Each row is a point on a landscape with many peaks, with its height.
From any point a climber steps to the highest of the 2 points nearest to it. It stops when none of these is higher. Distance is the straight distance between rows; heights are no part of it.
z_247: [180 109 158 135 148 127 134 117 137 161 113 124  33 116 155 142 122 138
 136  78  96 141 115 119 144 101  86 100 159 151 112 116 129 143  99  99
 139 115 134 135 144 119 158 144 173  99  86 137 171 137  81]  h=547
z_918: [ 86 101 140 101 116 148 104 145 142 159 160 158 120 132  93  92 191  92
 150 135 149 149 165 143 157 132 104 123 121 142 146  93 118 118 117 141
 156 101 166 128 147 179 107  79 157 128 113 117  75 153 189]  h=392
z_727: [ 90 148 166 100 142  81 162  84 106 130  92 118 176 129 174 154 139  92
  81 151 145 140 106  58 173 171 143 177  71 138 129 172 130  93 176 167
  97 129 152 117 113 131  94 101 124 167 165 148 153 134 127]  h=113
z_163: [162 115  97 152 166 134 119 136 129 127 114 116 129 108 136 154  87 153
 100 133  88 110 150 126  98 107 101 125 166 157 122 118 164 155 107 117
 155 139  91 112 146  53 136 162 111 110 126 139 147  89 126]  h=541
z_351: [ 86 149 120 141 107 113  84 128 106 106 126 139 148 158  56  89 103 166
 150 163 156  65  84 123 102 154 199  82 128  83 146 148  85  75 176 147
  93 128 142 148 128 149 103  97  89 147 133 145 124 198 127]  h=652
z_393: [139 134 115 116 116 151 113 104 132  85 133  74  75  94 148 179 126 127
 135  99 103 193 124  52 133 116  71 141 127 139 173  90  99 144  96 139
 182 114 128 165 195 112 120 116  87 144  89 115 119 135 123]  h=441
z_27: [152 154 139  91 104 128 156 100 124 112 167  73 159 121 154 143 110 137
 129 131 159 131 118  98 172  88  98 157  48 148 116 172 156 132 183 138
 122 163 146  93  70 152 124 171 228 190 167 117 129 135  83]  h=274
z_669: [157 142 100 136 147 147 120 118 132  88 127  69  79  92 148 182  81 155
 124 106  82 170 121  63 112 102  85 133 142 141 158 108 107 162  95 136
 186 141 112 149 168  70 134 145  91 126 100 130 148 118 106]  h=521
z_994: [119 124 153 108 129  97 147 139 142 174  96 160  79 147 135 110 190 100
 124 106 124 135 131 150 139 155 138 147 150 134 109 136 145 100 109 107
 115  88 158 134 131 183 146 109 151 122 108 113 146 155 125]  h=538
z_673: [188 139 104 131 155 161 101  92 162 107 156  83  95 113 109 125  59 190
 152  98 103 104 123 116 128  80  86  97 105 141 148 157 143 140 130 116
 144 128 116 115  97 103 127 183 164 149 127 139 159 166  86]  h=612
z_244: [107 104  98 164 142 178  72 136 137 105 154 149 177 118  53  87  81 160
 124 172 130  81 174 169  94 121 133  59 152 126 147  98 124 142 130 134
 133 121 103 121 133 102 104 142 103 119 140 133  83 149 189]  h=420
z_245: [124 125  66 137 157 144  61 120 142 122 137 128 138 107  70 116 114 151
 118 148  96 132 147  93 124  92  74 125 173 149 171 107 124 133  99 142
 175 106 118 145 167  83 117 129  77 151 128 167  99 156 160]  h=133
z_354: [134  84 126 158 150 160 110 162 149 184 133 169 115 123 111 100 133 114
 129 146 108 122 171 183 125 123 105  68 164 145 110  95 137 129 103 130
 147 126 115 124 134 124 135 112 146  81 114 128 120  95 162]  h=590
z_332: [ 70 136 124 126  79 163 101 139 124  78 165 127 194 151  77  96 133 131
 161 155 175 107 136 135 147 122 169  95  66  81 155 136  82 105 178 166
 123 148 164 150 108 168 105  90 136 131 146 123  73 142 144]  h=390
z_147: [ 71 138 125 105 123 111 146 105  89  98 112 107 196 117 142 151 117 125
 103 159 154 134 108  68 152 159 156 150  71 121 142 154 110 101 189 175
 118 149 149 133 126 112  88  89  87 161 166 154 127 110 128]  h=86
z_64: [138 135 102 153 139 132 142 145 103 104 112 135 187 111 137 146  83 153
  91 154 128  91 137 172  85 139 161 133 143 121 103 121 156 154 135 125
 112 166  79 101 121  71 127 166  98 104 152 126 134  73 140]  h=200
z_548: [105  96 115 126  86 166 126 156 136 123 172 106 124 107 123 147 152  80
 146 104 136 191 157 125 149 103  98 113 111 127 151  63  92 171 110 162
 174 140 124 142 153 139 121 119 121 102 109  99  88  76 173]  h=566
z_930: [175 153 155 143 119 112 182 129 129 137 118 116 102 117 189 158 136 131
 139  80 130 127  84 144 122 134 140 155 120 123 103 140 138 164 122  95
 101 156 119 121  97 127 154 156 160 103 117 119 169  97  59]  h=539
z_415: [128 144 129 163 104 144 158 145  83  83 112 137 185 123 139 154 100 138
 124 126 134 100 109 183  88 163 200 117 115  93  88 113 121 163 140 128
 102 167  83 127  93 100 138 140  75  83 144  99 122  56 123]  h=164
z_963: [111 118 129 109 115 127 151 158  96 125 130 154 168 127 150 144 143  99
 124 134 147 145 154 165 131 135 133 172 105 130 118 105 151 158 126 135
 141 153 124 106 119 128 119 127 127 116 143 113 106  49 156]  h=298
z_5: [211 131 130 145 136 153 137  97 151 115 169  86  85 109 135 139  77 168
 158  93 112 104 108 123 138  77  59  82 104 148 129 150 136 184 142  97
 136 155 111 106  87 110 145 183 212 124 112 132 169 129  59]  h=542
z_340: [ 71 121  75 109 100 153  64 121 119  82 170 103 191  96  81 114 121 127
 137 155 145 123 113  62 140  92 118 142 112 117 183 130 106 124 169 173
 159 125 142 160 166 110  50 103  82 157 149 143  90 140 156]  h=63
z_112: [ 74 137  84 108 111 122  91 105  95  87 143 116 219 115 106 136  85 142
 110 179 155 103 128  77 138 120 145 145  94 115 160 142 115 105 179 168
 130 146 135 133 148  89  73 114  80 173 158 161  98 114 141]  h=58
z_953: [ 78 129 107 140  85 181 102 135 133  69 174 109 169 133  59 109 137 120
 162 150 154 121 118 130 107 126 171  88 102  80 165 109  71 122 148 164
 134 129 128 171 128 159  99 105  87 104 123 106  79 135 165]  h=421
z_491: [117 139  77 108 128 139  66 103 138  99 154 101 154  95 100 127 107 143
 132 141 113 126 127  62 144  99  91 152 117 134 179 126 113 120 126 155
 168 113 130 146 156  93  77 120  89 172 122 155 108 155 139]  h=95
z_311: [129 114 128 175 142 129 108 135 156 143  87 128  35 145  95 108 133 135
 117 102 102 111  88 136  87 164 156  77 204 114 108 135 100  93 104 122
 107  84 118 161 142 142 176 122  94  95  76  97 163 158 124]  h=290
z_655: [150 119 125  82 168  72 146 126 132 163 154 157 151 132 163 119 125 131
 126 140 123  90 148 171 148 105  98 170 107 162  95 159 213 142 145  77
 116 138 134  58  78 117 115 161 210 161 180 156 143 125 104]  h=666
z_334: [158 141 177  90  80 142 156 103 150 161 140  96  77 136 169 124 172 109
 164  82 153 177 133 110 175  92  75 148 109 158 111 119 121 115 131 105
 130 131 152 133 134 189 131 146 216 139  99 106 116 171 111]  h=554
z_836: [116 131 115  83 165  79 138 123 107 138 151 156 197 139 149 114  95 149
 118 169 147  83 161 159 140 108 119 175  75 142 107 180 194 109 165 117
 112 151 148  63  74 118  98 155 184 191 193 156 120 120 118]  h=618
z_152: [ 83 156 149 131 102 104 135 125 104 106 104 116 114 148 108 125 152 121
 121 140 147 107  64 103 109 182 205 128 110  85 141 153  83  78 147 160
  87 130 145 159 127 161 139  87  81 138 119 112 144 142 106]  h=377
z_474: [118 138 103 153 162 126  82 120 120 125 104 148 180 132  75 118  68 185
 105 165 137  69 129 143  97 124 165  89 169 120 138 154 144 110 139 131
 101 116  98 117 124  92 128 147  85 151 149 169 130 191 149]  h=299
z_602: [144 153 164 145 100 111 155 134 142 134 103 112  65 140 140 127 167 120
 133  82 134 154  70 136 118 154 162 124 128 102 110 138 100 101 115 123
  93 120 141 140 110 174 175 138 130 110  96  89 161 146  89]  h=450
z_259: [ 96 141 143 131 120  92 104 137 117 134 103 154 112 168  78  81 140 140
 139 147 140  66  90 147  95 166 194  98 151  96 126 157 109  66 145 135
  80  99 151 147 115 174 134  96  96 144 128 136 135 195 135]  h=611
z_525: [ 88 109 115 125 150  84 161 169 107 139  93 162 134 142 152 144 150  86
  93 168 106 166 154 119 100 184 145 203 158 139 118 120 156 129 100 108
 124 119 107 129 172 103 120  82  39 113 146 133 131  70 180]  h=389
z_118: [158 119 130 133 159 164  94 128 159 166 169 157 120 140  91  80 101 152
 163 121 129  98 171 187 130  88  72  72 121 146 122 127 162 137 144 109
 138 112 140  98  98 139 132 161 211 144 154 153 120 150 134]  h=271
z_803: [201 152 154 160 104 134 173 115 155 137 156  89 107 124 164 119 133 146
 174  90 154 131  84 178 151  99 101  92  91 145 110 132 128 193 147  90
  98 155 119 102  51 161 151 170 252 102 110 132 139 114  75]  h=455
z_201: [128 118 183 104 125  77 201 119 126 149  82 150 107 140 204 160 192  68
 104 125 122 183 111  95 145 179 150 216 122 134  94 142 154 100 116 105
  86 106 139 134 145 155 120 101 129 132 144 109 182 122 111]  h=166
z_781: [135 118 131 104 101 152 131 117 141 112 143  93  66 113 159 163 165  82
 142 106 127 211 149  58 153 113  69 149 117 144 152  81  96 146 107 134
 171 121 135 151 193 150 115 115 138 132  89 106 101 139 150]  h=382
z_537: [123 145 162 133 145  63 185 148 104 151  71 169 135 137 182 143 139 109
  99 124 119  95  89 173  98 184 208 164 146  95  83 146 148 106 123  94
  63 138 115 112  89 126 161 130 100 100 154 129 174 107  86]  h=466
z_32: [134 149  71 128 140 137 105 116 116  77 140  75 145  92 136 169  73 148
 108 134  92 160 137  64 115 104  86 167 124 129 167 115 123 161 116 146
 177 138 106 149 162  61 108 147  51 150 120 148 132 108 138]  h=613
z_292: [187 111 138 151 154 126 153 135 144 151 117 129  85 105 162 147 105 135
 116 100 100 114 109 133 121 117 110 109 171 153 105 136 147 159 111  93
 135 149 108 119 129  81 142 151 162  78 107 143 173  85  84]  h=523
z_343: [218 150 161 139 121 128 166  99 150 124 147  95  78 123 151 127 111 160
 159  76 131 107  75 150 132  92  92  91 106 136 110 160 145 164 141  79
  98 143 129 111  64 140 161 192 225 125 120 128 176 155  38]  h=493
z_787: [161 176 147 143  98 133 166 114 126 105 119 102 119 121 150 161 114 147
 132  75 129 118  74 129 107 139 166 138  99  93 110 147 114 137 126 133
 107 158 117 134  86 124 157 156 120 117 119 102 175 118  68]  h=496
z_928: [186 101 150 137 169 122 150 127 115 137 100 103  31 123 198 188 118 116
 123 106  75 189 128  75 133  93  69 130 185 164 136 103 128 168  83 102
 182 132 116 137 173  64 142 132 140  90  89 150 168 115  84]  h=259
z_250: [116 117 141 120  96 137 151 155 130 147 133 132 105 124 151 141 175  83
 133 105 144 183 139 133 141 124 118 139 124 137 140  75 115 151 112 131
 147 130 133 132 156 151 131 103 131  99 101  96 113  80 155]  h=497
z_254: [132 142 178 109  62 144 153 125 149 132 134 100 125 150 145 113 191  95
 157  98 170 176 119 129 171 118 132 142 101 135 111 122 108  96 140 138
 112 124 162 145 109 211 146 123 193 134 109  94 105 154 124]  h=514
z_638: [142 103 113 124 163 125  98 117 155 167 117 141  72 126 112 120 143 139
 126 116  93 144 145 121 141 120  78 124 161 154 136 118 119 117  90 115
 157  82 138 138 152 116 142 123 130 132 100 139 134 171 141]  h=214
z_905: [179 123 150 125 154  71 192 129 131 167 104 141  91 111 204 152 143 112
 122  94 100 105  97 153 132 153 117 161 155 161  91 145 171 167 110  65
 100 147 119 105 101  99 153 156 180 108 129 152 186  99  58]  h=583
z_269: [111 108 123 134  91 169 113 149 139 112 178 116 158 120 106 112 146 110
 163 120 149 142 166 167 142 100 116 102  89 110 150  80 105 160 137 158
 156 145 132 119 116 151 115 126 131 109 124 102  79 101 163]  h=504
z_706: [163 103 136  91 171 127 107 118 155 185 160 151  93 144 121 102 130 136
 150 126 111 122 180 162 167  78  38 120 120 175 120 133 172 142 135  93
 155 102 149  92 118 143 127 156 242 161 151 156 118 167 141]  h=304
z_17: [ 88 153 128 117 129  80 129 109  68 108 125 144 221 139 115 114  81 171
 110 175 168  74 113 129 125 160 192 129  74  91 122 168 116  83 189 154
  91 158 146 106 110 114 112 107 102 165 164 164 116 133 123]  h=528
z_903: [132 123 121 184 127 186  86 121 130  85 126 139 178 142  64 101  74 181
 125 156 133  79 155 188  73 128 181  27 129 103 129 122 115 122 135 132
 101 127 100 133 106 116 117 148 106 112 138 115 110 163 154]  h=380
z_581: [ 74 136 145 125 103 129 116 160 103  98 142 161 189 157  93  94 144 125
 141 173 168  96 155 181 127 148 195 115  85  89 120 136 100 104 152 146
 105 150 155 132 112 169 138  83 122 122 150 113  79 123 155]  h=366
z_978: [208 100 131 114 200 105 113 104 142 150 135  96  64 109 166 147  86 154
 113 113  69 136 139  89 140  76  57 112 199 175 122 144 153 145  96  99
 162 118 124 124 139  58 156 176 178 100 103 166 171 142  64]  h=158
z_682: [110 124 119 126 163  61 151 145 131 132  78 147 111 148 157 154 148  92
  87 156  98 163 130  81 100 179 152 199 171 134 129 144 148 105  88 101
 115  87 100 155 178 116 127  83  27 128 131 137 166 119 151]  h=438
z_887: [146 149 156  79  73 152 137 107 140 120 168  84 139 134 146 118 147 118
 152 115 166 163 131  94 184  87  83 148  60 157 128 145 125 117 175 135
 131 140 159 110  94 185 116 158 223 184 144 116 102 157 114]  h=310
z_734: [151 119 167 110 114  90 211 136 111 153 107 144  96 135 228 181 182  69
 108 120 113 203 130  92 148 157 109 215 123 151 105 117 153 153  98  89
 114 125 125 124 166 133 121 115 134 111 127 122 169  99 118]  h=195
z_209: [142 119  98 138 161 158  71 110 158 159 135 150 104 128  60  74 115 166
 151 123 114 102 149 135 124 106  91  84 162 133 146 136 125 107 126 114
 151  84 152 137 133 133 120 130 143 156 134 174 114 210 152]  h=211
z_7: [104  93 144 146 116 151 134 178 139 167 129 147  92 132 114 116 177  74
 136 136 129 159 140 166 125 136 131  90 157 126 135  70 104 137  95 145
 154 129 122 148 156 159 132  83 105  83 101  93 102  75 179]  h=425
z_276: [138 130 125 183 113 166 106 121 152 112 110 120  76 127  76 102 111 153
 131 117 121 101  98 138  86 155 164  53 162 104 126 135  84 106 107 146
 106 105 109 164 128 153 154 129  82  93  83  95 140 157 122]  h=332
z_211: [117 141  92 134 139 132 120 130  90  94 127 141 217 125 108 138  61 170
 109 163 138  72 141 159  95 125 175 120 112 106 119 142 140 136 146 141
 104 146  83  93  94  75 110 173  89 144 164 144 117 112 149]  h=232
z_962: [183 144 103 148 142 142 135 119 125 100 135  86 129 106 140 163  67 173
 124 112  99  99 118 117 101 111 107 127 127 133 128 135 150 167 126 127
 152 161  90 120 110  75 137 181 121 122 125 126 157  95 101]  h=614
z_730: [ 97 141 116 138 118  85  72  90  97 132 121 111 141 140  78  88  94 193
 139 156 143  84  63  81 114 155 178  99 155  90 164 176 106  57 185 148
 113  94 134 132 143 138 102  89  80 173 138 164 156 216 114]  h=600
z_241: [134 111 140  95 126 109 177 142 103 144 126 137 126 124 211 173 162  74
 116 126 128 196 159 104 151 132  94 212 109 165 119 105 158 172 107 104
 144 145 127  99 160 119 104 122 140 133 149 130 137  69 147]  h=231
z_153: [ 94 133 140 111 141 104 146 151 108 140 107 186 165 137 136 103 137 122
 118 154 138  91 141 194 119 147 171 145 133 116  91 137 154 112 130 115
 105 134 129 108 112 140 134 117 116 118 152 125 109 109 151]  h=317
z_296: [112 153 170 143 116  73 193 126  91 136  82 135 138 146 181 164 147  95
  93 119 141 143  70 135  96 197 201 182 107  82  92 157 125  96 129 122
  60 150 136 113  92 149 164  95  92 121 162 118 170  96  73]  h=437
z_523: [146 151 129 130  96 165 123 109 149  92 169 100 145 129 106 114 110 156
 171 105 151 115 126 138 144  97 122 100  67 107 144 136 116 132 151 151
 138 133 137 117  89 156 126 159 173 156 138 113 116 148 116]  h=379
z_816: [ 90 112 105 146 111 174  89 148 131  94 172 137 173 121  67  96 115 124
 148 149 138 110 168 162 120 118 129  84 102 106 153  97 112 140 137 160
 150 128 118 141 124 130  96 139 104 122 129 127  69 122 184]  h=461
z_353: [ 63 146 148 138  94 131 116 152 123  97 132 116 133 163  91 103 174 113
 139 148 163 125  88 119 122 155 200 111 112  76 140 132  75  92 153 155
 106 124 162 175 134 196 136  65  98 114 116  89  92 130 138]  h=346
z_564: [ 87 124 161 126  73 149 142 146 131 113 144 107 158 147 133 106 198  81
 146 129 174 181 133 135 158 143 155 141 101 119 130 105  96 118 143 152
 132 133 159 154 140 185 137  87 142 116 114  89  82  96 167]  h=399
z_869: [109 145 117 141  70 166 146 123 123  72 145  80 155 105 131 165 124 119
 143  96 151 168 106 109 130 123 143 140  83  89 143 114  91 164 144 165
 152 147 118 153 119 139 120 138 110 114 121  87 110  79 120]  h=481
z_359: [183 106 108 167 156 145 140 154 135 160 143 143 126 118 169 150  96 134
 126 130 105  85 138 164 128 113  99  93 166 156 102 124 156 190 117  97
 118 172  94 109 113  69 119 149 178  75 107 150 147  45 107]  h=459
z_439: [181 118 117 117 207  96 123 100 135 160 101 120  65 124 161 155 117 121
 101 117  60 165 150  81 138 101  80 141 204 165 131 128 144 141  72 103
 184 102 122 125 181  63 146 136 125 113 110 156 166 142  92]  h=203
z_146: [156 129 167 157 105 125 159 132 131 139  98 109  21 124 170 141 157 110
 136  63 126 181  85 112 134 137 121 110 146 121 125 101  99 132  97 116
 125 127 124 162 149 152 171 128 122  88  66  90 171 126  83]  h=396
z_740: [102 109 125 126 136 121 163 173 101 161 112 176 133 121 160 139 152  92
 113 140 124 151 160 169 110 159 139 167 148 141 116  96 151 148 103 118
 142 139 111 112 157 113 120  96  91 109 137 114 115  51 174]  h=339
z_794: [112 139 137 131 125 119 139 148  95 100 132 164 195 145 117 105 115 144
 137 151 153  83 155 193 117 138 178 126  91  95  99 139 133 115 155 136
 105 164 126 102  89 144 128 128 140 126 174 120  98 107 138]  h=343
z_129: [115 124 141 108 139 103 116 127 144 156 113 178  94 153 103  88 158 148
 137 121 133  93 127 158 131 146 161 119 140 121 113 159 145  85 128 120
 103  98 158 128 112 179 141 117 139 150 131 138 138 201 130]  h=575
z_889: [ 83 108  84 111 146 131  90 153 122 132 142 165 173 118 102 114 139 108
 115 170 132 121 184 126 128 125 106 156 147 149 134  96 140 133 109 144
 156 123 129 117 164  99  88 111  83 134 144 135  75  99 199]  h=580
z_837: [113 106 135  88  97 158 118 124 143 140 159 118 102 126 130 132 186  76
 144 124 145 187 169  93 177 107  82 142 108 157 150  81 102 131 117 145
 162 115 155 138 168 166  98 108 158 131 102 117  86 144 172]  h=432
z_956: [ 90 133 134 111  65 167 134 126 131  87 156  92 172 128 130 144 155  93
 141 122 169 177 129 101 165 124 133 138  76 116 147 117  95 125 158 171
 130 141 144 155 127 163 121 114 140 134 128  95  83 109 140]  h=434
z_580: [ 84 105  94  99 134 126 128 151 104 110 129 140 181 111 142 135 139  91
 101 158 129 160 176  98 122 140 101 206 118 145 143 106 147 151 110 139
 156 134 128 128 174  90  83 105  68 144 142 138 106  73 188]  h=636
z_817: [170 144 154 149  86 156 141 127 150 124 148 107 124 128 128 118 132 155
 164  85 143 132 106 167 141  97 124  91  90 118 130 126 113 163 141 121
 131 144 124 106  71 160 146 160 187 113 115 103 127 124  95]  h=416
z_291: [102 136  74 120 148 114 109 128 107  94 123 104 184 107 140 161 105 106
  94 164 114 158 152  45 121 130 107 208 128 141 169 132 141 152 115 143
 157 131 116 145 181  69  87 117  41 164 148 158 121  88 156]  h=710
z_843: [119 152 104 125 154  66  88 101 120 141  95 129 139 140  99 115  98 160
 118 139 126  83  86 105 105 143 172 129 175 108 148 169 135  77 131 135
  97 104 121 137 130 120 133 121  73 164 143 156 157 207 121]  h=543
z_274: [182 125 170 116 117 119 156 113 145 173 134 111  39 133 169 135 144 118
 167  79 119 157 108 119 174  89  65 110 143 151 116 116 128 137 110  87
 127 125 140 129 127 158 160 158 228 110  93 125 142 167  83]  h=605
z_677: [ 97 119 139  92 116 123 170 137 106 126 113 149 171 131 176 146 172  74
 112 141 148 170 155 117 154 154 124 210  95 154 108 120 148 144 135 130
 129 136 141 110 149 140  99  99 122 138 152 114 113  72 155]  h=265
z_333: [142 129 128  98  97 165 110 112 152 121 164 103 118 125 122 126 142 130
 161 105 138 151 137 104 165  95  95 131  82 137 153 125 125 123 133 142
 153 126 152 125 125 158 115 145 180 170 116 123 101 163 129]  h=344
z_559: [117 148 166 101 116  98 194 106 115 125  94 118 138 130 189 177 159  82
  95 126 138 176 107  61 156 162 143 207  91 134 111 157 140 107 150 136
  95 132 141 122 127 142 118 108 138 152 150 118 172 120 110]  h=141
z_157: [100  81 100 127 160 155  86 157 135 163 151 168 131 120  89  95 134 111
 125 153 114 124 195 170 135 107  79 110 162 156 129  91 129 133 104 143
 176 120 128 113 152 102 113 120 129 124 133 137  82 114 192]  h=522
z_968: [131 125 171 117 139  84 179 145 133 161  85 163  92 135 166 134 167  98
 113  98 114 123  98 160 121 164 160 153 150 121  90 140 156 118 111  92
  92 121 132 131 111 146 154 127 127 105 122 116 169 110  93]  h=500
z_639: [183 155 106 142 141 146 117  85 149  88 144  53 105  95 132 173  49 189
 133  96  85 113  94  74 111  90 100 115 125 121 160 151 124 147 119 135
 154 148  93 128 112  69 133 185 115 144 109 126 173 150  68]  h=708
z_483: [ 97 154 126  98 147  87 149 116  83 116 132 137 211 136 151 128  89 144
 100 160 154  89 134 134 140 138 161 159  68 113 112 165 152 101 172 151
 100 172 143  84  90 114 106 137 135 173 180 153 120  99 118]  h=568
z_572: [111 132 124 171  99 175 106 129 150  86 139 118 127 128  70  94 123 137
 157 131 134 115 115 153  88 139 180  50 132  92 144 107  71 129 130 154
 130 122 108 165 118 157 130 120  78  78  96  91 105 134 155]  h=378
z_989: [144 126 107 172 142 171 112 114 137 112 121 137 150 129  91 120  77 177
 100 145 112  82 134 158  81 130 157  70 157 121 130 140 139 125 115 130
 104 127  86 119 128  92 125 166 100 114 125 125 128 144 137]  h=340
z_173: [159 105 133 143 151 185  80 112 176 175 157 139  79 141  65  76 120 152
 176 102 132 112 157 155 137 101  69  61 128 129 137 120 121 113 131 117
 153  91 153 121 110 159 147 140 202 151 124 146 127 192 136]  h=241
z_618: [126 126  91 154 176 121  87 135 130 140  99 163 152 125  82 130 102 154
  71 172 105  90 157 136  95 131 143  97 219 146 130 122 163 127 106 115
 117 105  83 128 161  78 149 134  78 116 138 153 127 135 168]  h=419
z_158: [130 100 124  81 147 139  94 124 152 175 161 163 123 140 100  85 154 122
 151 133 142 124 186 151 158 114  65 132 117 156 131 132 152 122 129 126
 151  93 175 107 125 167 105 119 199 176 141 154  91 190 169]  h=335
z_865: [108 136 128 128 124 134 140 144 129 130 112 154 132 127 113 119 132 129
 128 132 124 111 123 156  99 150 162 133 139 118 120 123 132 125 117 136
 121 127 118 134 131 127 136 116  88 123 120 111 120 108 145]  h=286
z_365: [ 57 139 162 102  92 137 120 149 123 106 119 119 141 162 105 101 211  84
 134 157 169 143 109 107 160 159 165 138 110 123 144 127  95  90 165 157
 113 118 169 166 137 199 112  48 126 120 132 107  91 139 153]  h=365
z_284: [145 137 105 130 103 161 138 121 124  95 152  87 135  99 136 164  95 144
 138  95 114 141 134 110 117 103 109 134  92 108 143 112 118 177 125 141
 158 158 106 129 120  97 132 174 121 117 121 113 131  88 114]  h=544
z_366: [177 109 148 155 141 126 150 139 127 132  88 100  20 111 178 177 119 119
 114  82  92 186  93  87 120 135 107 105 181 139 128 110 108 153  78 113
 147 125 113 161 174  94 166 122 106  67  71 112 190 111  76]  h=327
z_367: [131 141 117 131 144 121 119 114 149 137 113 130  97 118 116 117 121 147
 126 106 106 116 129 122 114 131 118 129 158 131 136 133 134 115 111 128
 133 112 124 129 143 125 143 136 100 132 109 126 142 144 129]  h=250
z_58: [ 99 153 151 151  80 124 163 148  94  91 104 135 180 150 125 136 128 125
 126 139 155 114 109 186  93 171 224 133 101  68  90 119  86 133 145 143
  84 161 114 132  85 148 159 102  86  86 151  93 114  67 114]  h=140
z_283: [160  92 126 149 157 137 140 163 140 194 137 184 117 129 150 114 118 115
 134 144 123  98 164 195 144 113 103  79 167 164  98 113 166 154 114 103
 121 145 116 105 125 110 129 127 192  88 133 151 123  70 124]  h=520
z_508: [126 153 182 136  81 122 148 134 136 135 118 124 120 152 131 109 186 127
 155  94 153 145  89 153 144 144 176 125 105 103  98 143 108  94 137 132
  90 118 165 134  93 207 174 113 162 127 118  90 123 157 102]  h=484
z_53: [121 103 125 128 154 129  94 119 159 156 105 141  27 133  94 108 155 130
 128 107 101 137 117 112 123 146 110 101 182 129 130 134 104 100  93 117
 138  65 145 165 154 160 155  99 122 116  81 113 141 181 135]  h=246
z_342: [129  98  75 157 165 156  43 113 156 156 122 140 109 119  54  90 119 161
 121 160 103 112 139 105 118 108  85  78 210 145 154 125 115 113 111 121
 149  89 121 157 159 102 145 125  96 143 118 161 118 202 161]  h=175
z_361: [107 137 108 129 172  59 124 118 123 163  84 159 121 146 127 117 135 120
  94 141 113  98 117 127  99 170 164 154 196 125 120 154 147  80 111 113
 107  79 120 141 142 123 148 111  66 142 137 144 156 183 136]  h=495
z_878: [109 116 129 102 121 140 106 138 138 140 153 162 165 136 100  86 146 116
 153 137 148 127 164 160 147 126 114 136 105 133 135 122 137 113 133 141
 147 123 154 123 120 167 108 124 152 156 141 131  86 139 174]  h=362
z_457: [103 136  76 144 142 127  71 126  95  94 131 142 215 124  71 116  67 181
 108 189 144  68 141 132 116 101 146 106 137 121 157 133 147 128 148 143
 116 128  86 108 128  67 100 152  73 173 164 178 101 157 163]  h=266
z_746: [148 109  79 152 191 134  89 126 132 160 120 149 156 125 107 139  93 159
  71 159  95 116 174 124 114  98 100 118 196 170 125 129 166 134 101 114
 152 120  93 103 161  50 145 166 100 123 136 159 132 121 153]  h=477
z_870: [170 118 138  87 180  48 176 126 145 175 111 154 126 122 201 139 143 109
 118 126  87  89 130 160 151 119  97 173 141 179  89 148 200 158 119  50
 121 123 137  78 100 104 129 159 214 137 149 167 165 118  77]  h=623
z_726: [ 92 162 177 138 102  86 172 133 103 117  88 123 112 171 151 149 157 100
 100 129 145 153  61 106 104 195 206 153 103  78 103 150  96  76 135 146
  59 127 151 149 111 168 166  85  73 118 129 101 155 126  76]  h=409

Call two points neighbours if one is among the 2 nearest of the other. Go from one point of each pair to the other, from neighbour to neighbour, staying as high as possible. Name the lowest point that can't be avoided.
z_837 / z_962: z_474
z_548 / z_837: z_781
z_291 / z_548: z_7
z_655 / z_291: z_602
z_354 / z_291: z_157
z_351 / z_639: z_353
z_274 / z_291: z_359

Where does a climber stop that starts at each point below?
z_112: z_351
z_340: z_837
z_64: z_548
z_439: z_274
z_152: z_351
z_963: z_351
z_638: z_953
